A landscape with many peaks, sampled at points; each row gives a point and its height.
From any point a climber steps to the highest of the 2 points nearest to it. It stops when none of these is higher. Distance is the straight distance between rows; heights are no part of it.
z315 (h 8.93): [135 147 116 104 137 142  97 109  63  78  77 120  84 157 124 129 115 194
 139 164 162  77 123 125  78 123 152 112 136 165 180 151 122 150 139 131
 113]
z112 (h 5.04): [125  89 114  78  79  67 167 102  67 167  76 135 140 137  93 110 157 135
 165 175 139 126  93 100 152 132 112 115 172 146 198 122  88 102 134  68
 113]
z102 (h 5.36): [ 97 152 137 165 137 149 131 109 159 128 140 118 125 124 158 135 136 105
 114 103  86 126 126 127 102 166 144  91 161  92  38 110 172 197 172 106
 123]
z30 (h 3.65): [ 99 130 144 136 145 108 132 135 120 196 166 117 124 109 130  98 147 111
 142 123 126 160 140 138 182 131 103 131  97 123 118 105 104  69 141 171
 152]
z379 (h 3.35): [174 190 132 138 148  87 100 160  73 161 125 168 114 143 103 143 169 157
 113 188 136  48  81  92 148 104 110  86 161 121  89 147 111  87 193  92
 119]
z825 (h 0.86): [151 103 111 108 123 105 162 133 128 147 128 127 150 147  89 103 145 103
 125 147 147 143 120  86 144 126 119 116 107 155 145 132 107 119 130 117
 119]
z619 (h 3.33): [144 154 113 133 119  92 113 100  87 127  98 139 134 136 101 153 144 102
 107 192 138  80 130 103 142 149 139 182 153 142 106  75 117  53 120 146
 129]
z927 (h 4.48): [ 95 134 156 187 132 165 130 132 165 126 165 126 121  83 184 113 117 118
 123  75  90 149 113 148 110 125 129 135 134  88  88 155 206 165 135 132
 137]
z208 (h 3.76): [154 139 168 129 153 190 156 135 132 163 130 124 107 137 143 129 144 132
 138 136  95 141 129 130 166 123  80  62 100  89 108 175 120 170 194  65
 104]
z987 (h 2.25): [ 83 112 131 131 123  78 139 128 178 160 158 136 132 112 127  98 107  87
 128  78  93 182 113  89 103 146 140  84 138 115  84  99 146 143 159 129
 150]
z938 (h 4.44): [135 114 141 107 170 180 113 136 139 129 139 125  90 102 127 114 114 184
 128 127 160 112 151 153 134 100  87  96  45 139 171 180  70 133 142 144
 148]
z145 (h 1.84): [ 64 142 123 127 143  91 124 133 179 119 174 131  74 134 164 115 105 158
 157  65  80 174 128 100  89 143 135  60 143 113  64 142 189 173 195 110
 168]
z417 (h 0.68): [175 138 137 134 128 112 143 144 107 154 122 140 132 156  90 126 133 117
 116 162 130 117 114  83 148 128 112  71 117 120 122 146 101 121 172  97
 107]
z791 (h 5.13): [125 145 130 139 108 100 164 131 139 204 135 118 116 118 104  93 126  77
 151 126  93 162 138  64 162 149 136  65 133 134 109 154 139 132 108 142
 141]
z994 (h 6.04): [154 151 155 150 146 171 107 115 122  99 103 120 132 119 123 157 123 106
  74 152 127  86 146 159 152 159 121 192  86 102 104 116 121  93 134 159
 142]
z590 (h 3.51): [158  90 141 100 149 107 146 118 142 125 102 141 139 138  86  90 161 139
 130 173 196  90  88 139 121 129  83 140  81 115 172 135  61  84 179 100
 124]
z245 (h 5.89): [179 158 125 123 119 154  96 160  54 116 124 137 116 158 147 174  79 189
 157 152 125  98 150  93 124 102 135 106 177 148 138 193 103 132 170 119
 157]
z329 (h 0.12): [136 119 134  88 125 135 148  88 104  73  40 134 185 155 100 112 159 114
  83 152 132  98 119 163 110 155 187 173 177 142 184  66 122 139  94 125
  99]
z756 (h 3.34): [ 77 146 113 153 157 115  91 122 116 150 169 137  93  93 171 136  91 136
 129 104  98 121 116 144  85 123 152 135 145 138  70 109 146 113 165 164
 163]
z865 (h 5.76): [147 129 142 133 101 113 195 121 151 162 116 118 133 139  91  92 135  67
 130 130  80 174 121  88 140 156 159 113 141 139 130 133 160 140  87 124
 112]
z508 (h 5.17): [124 171 156  95 148 126 149 112 113 134 123 122  70 169 117 127 171 162
 128 145  88 137 140 113 134 162 146  60 166 160  64 108 141 166 202  95
 117]
z589 (h 5.16): [133 132 145 114 107 107 198 108 129 148  97 126 172 124  76 102 191 142
 139 177 105 138  89 104 124 153 141 146 186 161 130 100 167 159 140  46
  96]
z745 (h 1.29): [ 96 118 112  95 124 111 129 123 138 100 101 115 140 164 125 113 116  96
 108  91 119 168 140 155  88 127 186 171 121 151 141  94 138 133  83 177
 122]
z443 (h 3.02): [141 138 116 137 105  96 135 103 110 112  90 114 160 147  96 145 148  66
 107 167 132  96 145 126 171 177 137 201 147 113 113  78 111  64  80 160
 133]
z166 (h 5.37): [155  77 114  95 134 151 189 128 166 125 134 111 148 159 116  83 153 114
 140 110 121 176 137 143 122 114 145 151  96 139 187 142 129 141  67 136
  99]
z864 (h 5.40): [121 113 130 158 134 164 122 125 105 114 119 108 159 119 148 160 106  70
  98 131 118 111 132 174 148 149 129 145 148 108 113  93 111 141 109 134
 108]
z921 (h 2.86): [133 122 134 152 115 106 161 122 117 161 118 100 160 133 109 112 154  78
 139 151 138 127 130 135 177 165 114 190 136 105 126  97 110  78  75 153
 121]
z556 (h 1.79): [ 82 144 124 130 140 155 100 119 159 107 123 111  90 138 149 134  88 134
 125  80 107 160 138 164  73 148 164 107 109 115 126 122 176 201 118 147
 116]
z142 (h 4.64): [132 157 137 163 107 131 129 134 137 188 166 126 132 110 146 109 122  98
 156  86  93 170 156  65 155 127 124  70 134 101  87 166 159 150 131 150
 150]
z568 (h 1.24): [ 85 123 108 122 106  70 150 157 182 112 145 115 111 143 122  92  97 122
 143  83 101 197 113 125  90 122 176 154 127 142 146 137 195 130  80 165
 153]
z806 (h 0.53): [155  79  99  97  83  71 127  76  96  70  71 159 164 138 115 151 162 106
 121 168 175  69  98  94 107 123 106 195 154 140 187 118 129  98 133  96
 135]
z255 (h 0.96): [124 150  78 118 115  95 112 113  68  96 118 136 104 142 105 145 129 187
 146 186 136 106 133  88 114  98 147 110 115 190 181 155 138  98 148 120
 160]
z689 (h 4.73): [144 174 128 154 134 147 122 121 120 136 132 131 118 144 135 161 131 106
 100 146  84 103 130 103 118 149 158  87 176 118  46 104 161 166 167 108
 107]
z212 (h 1.45): [ 72 140 103 117 110  67 133 151 145 127 147 134  68 143 145 119  69 130
 149  96  73 181 112 106  90 127 193 113 163 145 119 128 199 129 130 151
 174]
z454 (h 5.47): [121 142 127 174 132 122 137 123 143 114 148 132 140 102 141 126 111  94
  90 125  89 123 105 142 113 150 162 186 148 122  83 110 192 110 117 155
 141]
z441 (h 1.12): [159 103 131 143  91 191 130 142 158 139 161 127 148  99 176 151 101 122
 156  87 115 180 189 115 169  83 107 105 101  99 151 153 125 144  76 135
 123]
z884 (h 4.21): [139 138 127 167 132 137 144 145 147 173 180 116 158 107 148  96 148 109
 128  99 126 137 134  90 157 127 106 120 124 107  78 147 160 143 125 152
 126]
z40 (h 6.86): [151 148 133 130 151 177  89 113  95  85  90 121 105 115 127 161  86 161
  95 157 147  68 147 152 107 135 119 180  85 137 133 156 102 113 124 154
 142]
z252 (h 2.21): [130 113 147 143 115 100 192 146  95 172 109 127 154 131 103 107 169 121
 153 185 134 126  69 152 176 132 101 170 172 124 160 117 123 106 105  70
  83]
z634 (h 3.00): [ 87 126 120 149 144 147  67 117 144 123 173 130 110  79 189 153  86 127
 129  71 128 129 156 150 107 127 121 164 112 110  78 114 140 112 122 187
 169]
z596 (h 2.51): [ 87  99 121 134 123 122 133 121 211 126 159 127 133 116 152 101 105 106
 134  54 112 197 138 124  93 129 141 100  90  95 128 115 164 160 121 143
 136]
z197 (h 2.63): [ 96 110 148 142 138 137  82 105 218 121 173 156 130  75 174 118 126  91
 137  42 154 171 169 135 120 115  96 121  59  70 110 104 121  97 136 171
 166]
z947 (h 4.05): [111 156 148 145 159 151 115 141  92 154 148 119 102 121 140 120 126 141
 123 136 118 126 128 136 138 114 132 100 118 150 111 136 125 130 169 148
 140]
z97 (h 4.86): [117  75 106 118 104 132 150 111 162  96 139  97 170 113 134 132 136  92
 114 103 127 143 161 169 162 145 124 200 110 126 123  88 101  90  42 160
 125]
z160 (h 4.74): [161 129 132 148 125 142 126 129  97 110  87 133 156 157 121 163 115  72
  82 165 129  88 123 145 161 154 144 124 162  94 123  88 107 133 124 122
 100]
z137 (h 2.29): [105  86  95  95 103 100 126 127  93 110 132 107 137 129 125 149 131 121
 148 155 160 132 137 124 151  98 104 158 127 186 143 105  71  75 110 126
 140]
z367 (h 4.94): [131 187 119 145 153 156  46 144  95 130 159 129 124 121 160 187  66 176
 159 113 113 122 195 127 108 103 130 142 130 147 114 155 110 110 123 185
 179]
z133 (h 5.42): [168 100 114 116 126 175 113 144 127 106 135 115 132 152 138 144 104 147
 125 105 166 124 161 122 124 106 119 111  93 132 152 160  98 161 117 137
 120]
z603 (h 6.59): [153  97 130 114  94 130 156 111  93  77  60 126 133 169 111 121 131 118
 112 172 150 107 103 135 110 119 151 150 137 132 191 121 106 101 123 110
 103]
z549 (h 1.04): [114 114 113 117 122 115 143 129 129 126 135 113 139 144 111 122 124 108
 118 129 130 154 125 115 111 127 154 132 129 174 128 105 133 141 125 133
 124]
z468 (h 5.50): [ 73 105 128 134 149 161 129 118 162 158 166 104 113  81 161  92 126 164
 138  90 129 148 136 166 110 128 123 101  99 138 125 108 122 168 123 148
 121]
z725 (h 4.16): [170 153 132 144 113 123 131 176  94 162 153 130 139 117 128 146 112 121
 138 157 124 126 138  75 190  99 102 137 137 143 110 183 128  88 137 139
 169]
z928 (h 1.55): [ 63 126 132 122 132 115 102 121 172 101 100 122 101 147 150 115  83 107
 117  60 106 172 130 176  56 137 182 137 111 100 148  90 157 150 108 178
 141]
z285 (h 3.83): [196 158 152 143 118 132 105 179  76 178 140 150 149 136 131 156 105 159
 138 138 120 105 141  77 175 101  90 103 156 107 112 204  89 109 173 118
 160]
z448 (h 6.15): [143  91 126 111 136 188 152 127 136 106 133 103 125 149 144 125 129 129
 122 105 138 140 145 145 129 142 132 118 123 134 139 141 135 197 111 116
  93]
z696 (h 0.51): [125  99 118 144  99 130 184 124 178  81 140 111 153 145 109 136 122  75
 114 105  79 176 127 138 119 155 164 133 158 139 118 128 171 179  75  99
 112]
z73 (h 2.80): [110  98 124 110 117 137 179 110 199 142 153 107 133 147 125 105 133  99
 159  88  88 208 153 110 122 146 137  70 110 120 113 116 139 182 127 103
 114]
z993 (h 4.88): [ 65 126 130 120 151 171 116 126 164 142 178 111  77  87 174 118 131 183
 152  76 115 157 153 156 128 119 114  50 109 139 107 140 134 198 148 124
 131]
z735 (h 6.00): [170  69 115 108 120 124 199 108 150 144 117 122 180 137  88  88 164  85
 123 129 114 152 124 150 148 149 129 191 122 121 179 126 106 102  40 123
 102]
z63 (h 6.78): [170  85 122  81  96  90 192 113 120 147  78 144 172 137  69  98 167  86
 114 144 129 142 100 108 144 146 134 179 149 150 179 130 125 113  73  95
 104]
z393 (h 1.88): [132  97 142 150 106 129 188 142  99 139 143 106 143 121 120 114 143 102
 139 145 101 152 101 150 164 128 120 164 170 152 143 133 139 116  75 101
  90]
z536 (h 1.65): [ 78 136 121 101 116  87 156 144 175 108 158 114  79 159 135 119 104 130
 158  87  82 205 130 104 104 141 165  89 149 149  94 130 191 174 154 117
 155]
z274 (h 1.57): [114 114  90 127 106 126 134 130 120  70 144  98 138 127 142 135 103 132
 135 114 118 149 140 158 116 120 150 207 131 168 144 132 161 108  29 158
 116]
z546 (h 4.03): [154 166 141 164 116 107 154 153 110 145  80 151 147 159 111 157 147  92
  94 196 129  77  80 138 186 148 137 132 192  72 108  81 142 127 113  92
  76]
z893 (h 6.21): [114 128 121 147 157 180 101 126 130  89 135 119 136 113 156 155  97 101
  97 107 138 108 145 168 111 139 142 151 127 130 107 119 142 171 109 164
 133]
z353 (h 7.93): [132 119 133  86  94  85 170 105 125 146  75 142 183 119  66 115 153  84
 108 149 105 155 110 124 124 149 169 189 169 168 150  71 129 104  76 110
 115]
z591 (h 3.97): [111 101 132 114 138 139 152 148 155 166 185 120 122  96 149  95 140 133
 140 111 129 175 148 139 181  99 105 119  80 140 143 122 114  95 120 161
 146]
z670 (h 6.03): [112 140 141 147 147 149 165 121 180 104 136 111 148 134 119 106 142 110
 106 125 105 134 116 128 101 166 151 110 139 129  83 109 175 199 160 104
 110]
z794 (h 6.38): [129  95  95 103 136 107 107  92  79 114 119 128 138 119 110 119 162 180
 128 154 187  80 122 117 108 129 102 159 110 177 155 125  92 102 142 123
 131]
z723 (h 2.57): [ 97  75  96  72 111 124 132 103 135  94 111  94 153 127 122 129 150 143
 136 130 160 138 150 158 123 111 113 195  94 177 152  87  64  83  81 138
 122]
z996 (h 6.22): [ 77 104 103  98 150 134 135 136 156 136 171 108 125  97 131  92 142 194
 140 115 155 151 131 147 114 115 131 111 108 189 139 109 124 159 129 135
 127]
z527 (h 8.39): [131 130 128 126 168 139 129 122 117 138 122 132 150 122 108 118 160 121
  89 151 158  79 102 138 115 156 122 138 141 151 103 102 115 168 162 111
 106]
z678 (h 3.09): [121 127 146 103 143 140 182 122 150 160 139 113 116 160 112  97 150 116
 149 130  90 184 134 116 141 143 131  63 114 134 125 121 128 162 174  96
 111]
z167 (h 6.11): [121 133 122 156 156 120 138 119 147 121 136 127 177  97 119 118 150  97
  75 141 128  94 105 160 137 173 140 200 136 120  82  85 159 120 127 149
 136]
z41 (h 0.35): [140 106 102  87  96  85 141  70 108  64  48 151 194 149  97 137 177 102
 102 158 136  94 126 112 105 136 158 214 164 162 192  82 142 107  82 118
 131]
z554 (h 7.05): [123 138 134 142 150 112 145 124 118 163 106 129 180 116  99 116 166 115
  94 168 150  91  93 159 148 166 118 183 143 117 114  71 119 124 132 113
 103]
z642 (h 3.37): [101 114 123 133 147 151 130 152 205  83 168 102 128 108 149 108 129 145
 133 106 178 136 148 161 112 107 127 159  83 146 136 112 136 141  92 177
 138]
z130 (h 2.00): [103 106 106 108 127 135  98 135 101 124 160 108 120 118 149 155 100 132
 135 114 141 142 162 140 138 102 117 132 106 169 118 105  80  95 108 162
 140]
z643 (h 3.57): [204 190 144 149 138  90  91 175  74 175 130 169 138 139 103 156 138 152
 124 163 135  67 112  76 164 105  91 108 145  99  90 185  91  69 178 119
 152]
z500 (h 4.56): [183 172 179 149 162 147 110 167 113 186 106 164 119 137 120 134 131 143
 121 146 131  76  92 141 159 115  68  71 100  41 116 180  78 124 200  86
 107]
z209 (h 7.58): [128 114 100  92 113 138 121 114  75  65  70 103 121 170 132 127 108 157
 137 145 153 119 129 146  94 110 149 161 115 160 197 142 119 127  85 135
 102]
z771 (h 6.79): [127 141 160  79 147 114 149 120 105 168  95 147 123 143  78  92 169 154
 108 167 124 133 101 122 125 141 151  92 144 168 151  81 110 128 186  92
 106]
z105 (h 4.18): [173 118 160 121 147 169 142 150 124 153 119 138 103 127 126 118 121 155
 136 147 144  88  94 144 144 121  74  65 104  70 126 200  73 151 208  65
 113]
z613 (h 0.67): [130  84  83  95  71  67 138  91 100  88  85 142 146 137 115 143 155 121
 153 169 159 108 115  66 109  95 108 168 138 187 197 141 134 106 106  98
 148]
z189 (h 3.24): [141  70 140  76 150 132 167 115 137 139  91 123 145 147 101  84 166 125
 142 158 171 127 105 167 122 120 108 167  96 133 201 111  56  95 137 111
 120]
z279 (h 3.66): [104 183 125 155 150 141 102 140  83 185 158 131 103  98 169 133 129 138
 119 130  73 106 108 136 129 107 141 115 151 134  57 133 155 117 175 139
 147]
z851 (h 5.48): [185 153 166 158 148 160 108 143 124 142 114 149 155 125 123 157 119  88
  81 143 130 104 137 129 170 137  96 156  89  75 108 137 120 103 151 139
 131]
z177 (h 0.20): [117 157 156 168 190 154  67 109 111 132 135 126 113 111 126 146 133 121
 105 103 145  73 151 150  91 146 125  93 122 131  93 117  77 154 139 175
 132]
z873 (h 3.25): [100 146 153 169 124  88 135 130 134 192 135 123 139 112 130 112 134  70
 124 122 112 143 116 134 156 161 126 159 140  89  88  76 133  84 121 165
 136]
z593 (h 3.79): [175 140  91 119 115 106 106 113  56 128 104 163 117 142 117 188 107 106
 119 193 128  67 116  88 128 123 139 122 192 143 103 111 106  92 143  94
 108]
z630 (h 0.52): [197 149 162 123 138  98 111 140  95 157 109 168 107 166  77 140 135 140
 108 153 130  94 103  98 143 135 120  31 129  89 125 143  74  93 189  90
  98]
z339 (h 1.59): [143  80 113 119  90 139 168 133  82 120 125  97 132 132 138 123 107 121
 148 133 118 154 133 129 161 110 120 150 135 150 166 152 106  97  57 124
 105]
z828 (h 6.94): [138 115 140 123 146 162 172 116 133 114 114 117 151 139 114 111 157 122
  96 134 118 119 107 149 124 171 145 148 158 143 113 115 160 195 136  90
  87]
z193 (h 8.20): [140 146 160 113 112 125 136 129  69 137  71 147  76 138 131 112 163 176
 129 195 153  49  52 148 138 125 112 103 188 104 143 147 116 123 202  67
  98]
z714 (h 2.42): [ 98 139 152 157 136 134  78 132 163 140 181 152 125  93 164 140 100  95
 143  63 125 178 156 112 121 100 110  80 100 100 102 132 136 127 163 152
 167]
z305 (h 7.27): [118 124 140 133 160 212 116 120 155 107 139 119 115  98 164 144 114 124
 102  85 136 114 149 161 121 142 116 117 123 117 108 150 147 229 114 133
 112]
z841 (h 0.21): [168 137 147 153 155 146  95 119  81 138 112 124 134 150 113 137 134 124
 108 132 159  76 146 132 123 146 121 104 121 107 126 122  67 121 142 155
 116]
z184 (h 3.84): [131 153 107 173 130 114 142 153 124 161 167 111 161 117 127 110 155 111
 135 158 139 100 112  89 147 119 111 125 148 136  69 137 146 129 139 131
 134]
z428 (h 1.81): [ 98 121  88 141 118 116 108 144 177  68 150 105 128 128 145 133  91 134
 125  82 120 152 140 185  93 133 158 201 107 120 136 125 188 129  41 180
 137]
z210 (h 5.38): [150 194 143 143 165 170  59 158  65 139 143 143 116 130 154 190  84 188
 152 126  91 106 178 120 112  97 136  93 167 156 118 178  95 135 163 148
 166]
z585 (h 5.95): [135 114 120 127  92 115 185 108  85 135 102 110 131 138 112 126 175 153
 147 185 106 114  89 104 144 144 122 137 191 158 121 136 157 154 139  42
  91]
z553 (h 7.06): [147 122 158 111  93 110 161 104  74 123  66 147 114 141 124 109 181 166
 135 195 141  77  60 118 129 134 122 139 200 124 167 121 153 129 174  52
  86]
z894 (h 4.97): [190 167 175 159 156 149 126 155 131 176  93 174 141 145 120 146 121  94
  99 157 132  96 106 143 176 130  80 106  84  23 127 140 106 113 168 100
  97]
z111 (h 4.01): [125 158 151 127 181 167  95 144  95 136 143 131  87 113 124 131 121 183
 120 127 125 104 142 135 124 107 115  65  96 162 135 186  99 150 175 138
 155]
z685 (h 2.27): [ 87  67 108 141 103  77 153 128 224 117 147 141 141 110 153  97  90 110
 120  32  93 179 112 109  82 154 148 137 134  78 124 117 179 158  89 129
 154]
z534 (h 2.22): [ 83 139 124 146 108 135  63 139 194 107 164 158 106  97 182 160  65 129
 162  45 117 200 157 117  93  93 126  89 104  83 121 155 181 157 137 129
 170]
z667 (h 4.57): [ 85 156 134  98 160 136 136 136 118 118 148 119  78 149 120 123 133 160
 133 136 105 147 129 131 119 130 153  67 136 187 114 130 146 171 189 111
 139]
z421 (h 6.50): [189 158 174 126 127 150 100 158  76 119 108 153 101 144 122 143  99 198
 133 150 139  76 117 116 122 107 123  71 159 107 143 212  78 122 213 107
 155]
z368 (h 7.24): [164 181 181 132 125 135 105 160  71 142  84 152  72 138 129 129 139 180
 126 185 148  40  70 144 142 104 114  74 179  80 125 177  82 105 212  91
 126]
z517 (h 0.92): [114 113 118 131 100 175  97 141 160 108 159 118 129 124 178 173  83 114
 153  66 121 184 182 133 128  95 132  94 118 112 126 131 140 175  90 140
 124]
z766 (h 4.07): [146 104 133 110 130 107 101 134  63 134 121 136 107 132 113 150 123 146
 135 161 178  85 108 146 153 118  84 127 121 131 142 140  46  68 168 112
 131]
z144 (h 3.44): [134 148 158 118 114  59 125 127 101 138  58 186 117 138 106 140 167 153
 121 213 192  49  38 145 143 130  92 166 163  87 163  89 116  78 175  74
  98]
z191 (h 6.51): [149 121 119  80 102  82 143 105  78 149  72 162 148 135  90 137 151 109
 101 175 126 111  93  94 136 144 147 156 189 162 146  76 135 108 119  86
  91]
z765 (h 4.55): [141 162 122 163 118 147  92 167 119 132 167 121 143 121 153 168  84 141
 159 128 123 142 177  91 141  92 125 134 134 145 113 164 121 114 121 171
 181]
z940 (h 7.17): [124 112 106 107 160 129 118 124 112 114 146 120 118 127 110 102 154 191
 130 138 181 105 128 118 109 117 114 109  96 185 160 148 102 144 148 130
 129]
z687 (h 5.88): [127 160 145  85 130  99 166 122 109 164 115 137 112 153  88 102 180 154
 126 169  99 140 107  88 145 151 150  80 177 171 100  98 150 145 190  78
 112]
z314 (h 4.95): [111 138 140 168 120 132 155 133 143 125 158 125 116 113 153 111 112 114
 114  95  65 157 100 132 108 147 165 149 160 121  87 139 219 150 119 130
 126]
z600 (h 2.50): [122 139  86 107 127 131  69 138 177  84 155 117 127 143 141 164  97 132
 122  77 149 144 190 139 114 122 137 186  68 123 106 129 137 109  79 203
 162]
z931 (h 0.30): [136  82 126 146 118 124 188 117 198  97 149 131 192 125 105 107 142  43
  94  80  79 167 132 172 146 153 154 156 140 106 148 121 142 144  45 135
 124]
z384 (h 1.35): [ 93 126  54 106  98 103 119 148 129  86 144  98 118 140 127 145  96 148
 162 128 116 164 132 145  96 105 164 166 144 180 148 137 188 142  44 137
 116]
z945 (h 3.78): [153 118 143 119 124  77 120 134  99 135  95 150 122 144  96 135 148 132
 129 184 196  73  76 143 149 135  76 149 113  95 147 125  68  64 178  97
 116]
z60 (h 2.88): [ 99  76 119  80 128 140 162 114 144 108 105  99 165 125 117  92 164 155
 157 139 167 148 128 170 103 107 130 178 114 176 195  93  78 122  86 120
 112]
z39 (h 0.11): [126 106 143 167 139 147 166 127 184 134 145 118 177 125 129 107 141  46
 119 113 123 157 131 157 147 148 126 133 119  85 132  98 132 137 106 141
 123]
z425 (h 4.04): [ 93 120 145 185 124 181 108 125 211  98 169 137 132  68 200 120 111 123
 141  56 138 158 153 155 110 108 118 122 106  64 124 140 182 165 105 150
 143]
z957 (h 2.01): [ 79 120 130 156 116 100 104 114 185 123 152 162  94 108 183 119  92 122
 155  35  95 185 126  73  91 130 125  68 127  59  93 153 196 157 171 110
 171]
z499 (h 4.39): [131  75 125 113 124 149 144 134 180 134 164 117 148 100 150 127 140  98
 116  97 145 155 155 157 168 118 100 162  83 121 126  88  97 101  83 153
 116]
z889 (h 0.75): [111 153 135 134 139 181  58 143 149 119 168 129 110 125 175 165  94 150
 166  59 142 158 193 130 107 106 121  72 123 118 123 151 132 197 124 156
 139]
z3 (h 4.22): [166 155 123 134 138 145 106 128  78 132 120 148 111 150 124 179 120 116
 102 172 114  79 121 108 125 131 146  96 182 135  77 107 120 138 169  98
 100]
z307 (h 5.84): [127 154 150  83 142  92 115  98  83 160  82 169 130 121  83 106 184 176
  96 188 139  94  96 109 117 131 145 126 158 173 159  60 118  83 174 106
 111]
z226 (h 2.28): [ 95 144  62  95 145  94  64 128 146  90 136 116 118 156 119 146 105 143
 126  99 155 132 160 150  68 127 164 172  94 154 119 106 136 122  90 197
 146]
z492 (h 2.04): [ 88 145  85 107 152 126  60 127 141 115 142 113 102 141 132 137  89 155
 129  76 141 141 157 156  64 138 156 109  97 142 125 118 140 177 101 179
 121]
z459 (h 4.89): [161  61 106  78 102 143 203 139 161 103 135 107 123 172 119 104 146 127
 158 123 130 179 131 113 144 101 133 112 120 151 179 168 119 155  87  89
  99]
z24 (h 0.57): [141 168 166 158 169 191  49 129 137 149 166 152 137  89 157 165 125 157
 138  68 125 126 182 119 118 102  89  62 111 117 104 179 101 180 157 131
 147]
z920 (h 5.94): [159  97 124 131 111 135 139 119 125  83  92 108 144 158 108 135 130 109
 116 161 165 109 137 136 132 124 122 174  90 123 165 130  86  85 118 137
 132]
z453 (h 1.03): [ 98 132 123 156  89  78 165 124 153 122 130 116 117 108 109  99 105 100
 132 121  76 166 105 118 103 144 177 175 150 157 127 128 184  94  61 157
 151]
z386 (h 2.52): [129 129 137 148 108  77 161 125  92 156  87 120 146 137  97 125 169 115
 150 201 161  99  97 133 178 148  93 198 144 113 151  96 103  60 109 107
 109]
z25 (h 3.43): [118 144 148 130 143 173 148 135 159 141 172 123 114 121 150 122 130 131
 151 103  90 184 153 111 156 111 102  52  94 117 102 166 154 170 179  96
 131]
z134 (h 3.13): [158 179 140 133 128  64 128 148  99 157  91 176 123 146  99 119 181 153
 113 214 163  54  60  95 157 113 100 117 152 105 124 120 128  74 180  85
 105]
z213 (h 3.45): [132 167 134 171 126 113 153 159 105 160 128 125 145 137 128 129 164  91
 123 177 123  97  83 118 160 125 127 147 190 122  77 110 162 132 138 105
 105]
z706 (h 0.36): [207 154 178 155 171 130  81 132  93 143 110 156 127 146  91 148 140 142
 104 132 155  60 127 122 120 139 108  75 113  82 120 156  53 100 168 138
 119]
z694 (h 2.02): [ 93  99  97 153 108  86 114 127 197  88 138 128 125 123 157 121  76 118
 119  43 100 166 130 149  84 151 159 182 114  70 135 128 196 128  54 176
 162]
z983 (h 7.73): [143 172 104 128 138 159  80 131  72  83  98 117  99 143 135 162  73 181
 135 165 134  98 152 136  93 109 154 151 113 159 155 151 134 115 115 155
 137]
z312 (h 5.64): [146 120 115  83  93  57 145 125  58 175  84 164 114 145  92 137 147 124
 131 181 139 106  79  88 168 139 114 114 184 144 148 116 113  98 146  69
 100]
z649 (h 2.72): [ 77 127 140 180 123 130  87 115 139 111 142 133 106  99 202 137  69 113
 140  56 108 151 140 145  92 132 143 159 141  69 109 121 173 117 117 177
 170]
z277 (h 5.63): [133 147 131 107 161 105  92  93  65 132 102 148 103 128  90 117 163 184
 105 166 150  74 118 119  97 136 146 117 120 182 151 108  99  93 165 138
 126]
z951 (h 0.40): [140 171 167 169 183 187  81 122 125 159 140 136 122 103 139 134 149 128
 111  97 126  89 148 128 115 124  91  64 107 104  82 164 103 185 170 131
 123]
z93 (h 4.40): [ 89 133 139 132 131 187 123 120 214 125 182 131  93  88 190 113 132 167
 190  65 114 199 174 138 133 100 109  41  89  86 130 155 173 190 139 110
 132]
z26 (h 0.82): [144 104  91 106  73  89 140 108  67 102  98 133 117 133 111 129 124 159
 152 179 147 114 113  82 137 100 126 137 122 167 195 175 124  79 130 109
 154]
z258 (h 6.68): [130 140 141 105  86  81 184 116 138 170  86 136 139 113  68 101 145  85
 120 168  86 159  97  84 134 152 173 134 181 175 132 100 160 114  83 103
 113]
z905 (h 4.87): [135 128 116 108 143 183  81 149 163 124 150 124 107 116 150 142  98 185
 143  93 151 150 186 149 122  86 111  89  46 130 171 161 105 157 100 162
 132]
z605 (h 5.43): [150  82 116 135 121 151 157 104 155  80 114  91 170 142 117 129 157 104
 119 147 159 101 152 171 168 154 105 203  94  98 150 113  80  83  80 142
 131]
z777 (h 0.71): [114 104 108 140  83 142 153 135 166  96 158 101 122 132 144 148  92 104
 146  80  83 195 151 134 121 123 152 121 132 130 125 148 176 171  52 122
 111]
z33 (h 4.50): [147  66 105  93  92 101 150 128  75 146 119 124 127 140 117 115 130 140
 156 157 172 117  98 122 162 118  96 109 136 123 174 149  62  92 141  91
 114]
z246 (h 1.15): [114 153  58 116 104 100 118 141 107 100 133 109 112 148 108 142 107 171
 157 161 125 149 135 102 111 104 160 133 111 186 165 159 182 133  94 136
 141]
z712 (h 3.70): [ 89 106 132 155 131 150 116 138 237  84 166 116 124  87 186 108 111 133
 139  59 160 147 157 172 105 115 131 145  89  82 140 104 157 147  77 187
 146]
z474 (h 2.84): [115 138 145 132 168 150  91 130 197 116 175 131 126 101 132 119 125 130
 130  87 151 152 176 134 120 105  95 109  26 127 121 129 102 106 140 175
 160]
z215 (h 1.33): [153 100 134 146 103 175 135 131  95 153 137 105 145 113 159 147  96 112
 140 114 110 156 157 133 174 113 101 133 113 103 142 145 105 112  85 133
 112]
z362 (h 3.08): [105 134 129 139 160 146 113 135 168 107 163 109 124 102 125 118 130 149
 120 136 162 120 142 140 119 119 106 154  61 161 110 127 116 110 139 158
 154]
z543 (h 2.73): [104 154 117 128 152 139  31 133 189  95 179 130 102  96 163 169  91 161
 145  58 156 127 196 147  97 124 116 163  77 109  94 127 131 113 107 204
 182]

Two climbers start at each pair of points below. Name the first point that both come to, or write -.
z643 and z134 -> -
z706 and z379 -> -
z30 and z678 -> z315

For each start below, name the point where the climber stops.
z568 -> z527
z443 -> z527
z73 -> z315
z137 -> z353
z873 -> z315
z841 -> z634
z712 -> z527

Call two points neighbours if one is among the 2 nearest of the other. Go from one point of each pair to the other, from neighbour to neighbour, staying as high as possible. Name the lowest point that can't be avoided.
z527 and z305 -> z921
z315 and z940 -> z25
z940 and z771 -> z277
